Each row is a point on a landscape with many peaks, with its height.
From any point a climber steps to the highest of the 5 points nearest to it. It stops when none of these is higher. Distance is the straight distance between rows; heights are no part of it.
vata height 224: [ 50 143 129  44 101 161 146 154  96 118  80 164]
fileg height 622: [107  84 151  90 132 138 140 158  97 153 134 129]
Kuro height 471: [ 73  91 141  68 115 145 141 160  99 149 126 140]
Rukug height 253: [ 52 152 119  49 107 157 142 152 104 108  91 157]
Gimuk height 263: [173 131 134 179 159  99 117  95 158 105 135 103]
Finas height 600: [206 140 135 182 122 131 128 125 132 162 134 144]
dom height 371: [200 162 121 203 110 108 126 108 151 154 144 142]
Domi height 581: [161  96 160 119 141 134 125 144 111 155 130 131]
pid height 499: [127  86 151 109 143 131 132 142 107 146 135 122]
dut height 645: [180  94 164 121 131 149 135 159 101 177 121 146]
Deni height 669: [200 143 139 167 110 135 125 136 127 181 125 156]
beg height 234: [ 53 147 101  88 118 142 132 134 127  82 110 131]
Lif height 477: [ 93  98 131  97 132 133 128 139 116 124 134 116]
Roz height 248: [ 49 166 108  72 116 152 135 135 124  76  93 144]
vemed height 72: [ 52 188  92  97 131 142 125 101 149  35 102 118]
disid height 720: [ 89 115 115 129 148 117 116 111 143  88 146  94]
sida height 598: [203 148 132 179  76 138 133 154 124 221 146 168]
Muli height 650: [113 101 139 121 151 121 123 127 130 115 143 106]
meber height 610: [114 110 124 138 155 107 118 111 152  99 147  89]
babur height 525: [191 134 138 169 138 120 124 117 132 137 126 129]
potan height 310: [126 118 124 155 161 101 115  97 153  93 144  84]
tel height 468: [144 110 134 147 159 115 116 115 136 114 138 104]
nelis height 109: [ 55 172  89  99 127 139 123 113 144  49 108 122]
dedug height 659: [190 119 153 148 133 135 123 133 125 158 126 135]
Rubor height 424: [177 122 142 161 152 117 117 114 139 128 133 118]
gatu height 191: [ 84 126 109 135 150 100 117 106 157  77 146  84]
kezaz height 269: [ 47 143 113  65 106 153 136 139 111  98  97 144]
Rez height 436: [187 134 135 171 146 118 121 108 145 137 131 128]
Rir height 447: [ 76  97 131  82 122 142 140 152 109 141 129 125]
bize height 771: [203 178 109 213 109  90 129  90 159 141 146 135]
bezi height 232: [161 128 128 178 166  94 116  86 156  96 138  96]
ker height 534: [102 110 130 122 146 116 120 123 135 106 141 101]
Gat height 740: [101  79 156  79 130 141 142 156  93 164 131 137]
kon height 358: [ 62 107 130  64 110 147 142 154 100 134 112 142]
vifud height 703: [ 69 119 112 104 128 126 126 131 132  95 135 106]
tof height 620: [198 151 127 182  81 128 127 144 126 205 148 162]
Liri height 555: [147  98 147 129 154 128 124 134 117 139 137 114]
Pemed height 330: [169 129 133 166 158 108 121 102 149 112 132 108]
bif height 518: [139  84 161 103 139 140 131 147  97 163 133 133]
gozi height 336: [ 66 131  98 114 131 122 124 118 146  88 134 102]
Sola height 366: [202 173 114 208  89 103 121 114 151 175 152 142]
Pase height 710: [202 116 156 138 116 150 135 151 106 190 121 159]
vinil height 341: [ 59 103 132  51 103 153 148 158  91 148 112 154]
bofi height 203: [ 51 162 101  89 119 143 129 125 135  65 109 128]
mudil height 28: [ 59 156  87 110 131 128 120 110 147  60 125 104]
rugol height 523: [205 171 115 211 133  84 125  81 168 124 141 123]
zap height 391: [196 145 129 180 136 111 123 108 143 136 132 125]
zezir height 641: [201 160 123 191  91 116 128 131 138 189 145 156]
Vadu height 365: [200 154 123 190 145  98 123  92 156 121 133 120]
gufa height 617: [169 104 152 138 145 136 123 137 118 154 132 129]
tipet height 693: [200 125 148 148 121 143 130 148 117 179 124 154]
gidef height 299: [ 57 124 114  67 108 141 137 148 105 117 114 142]
gutid height 568: [ 72 112 112  97 130 132 125 132 127 107 130 113]
dosu height 286: [ 52 124 120  57 101 150 143 154 101 123 101 154]

Call two points neighbours if one is among the 5 nearest of the other. Go from one point of each pair to the other, from neighbour to neighbour, staying as high as possible. Name the lowest point that can't be avoided.
Pase and bize: zap
Muli and disid: meber
Gat and disid: bif
Pase and Muli: Liri

For each start below, name the point where the climber stops.
bezi: Muli
vemed: Gat
Finas: Pase
Gimuk: Pase
bofi: Gat
zezir: Pase
Rubor: Pase
Vadu: bize
gutid: disid
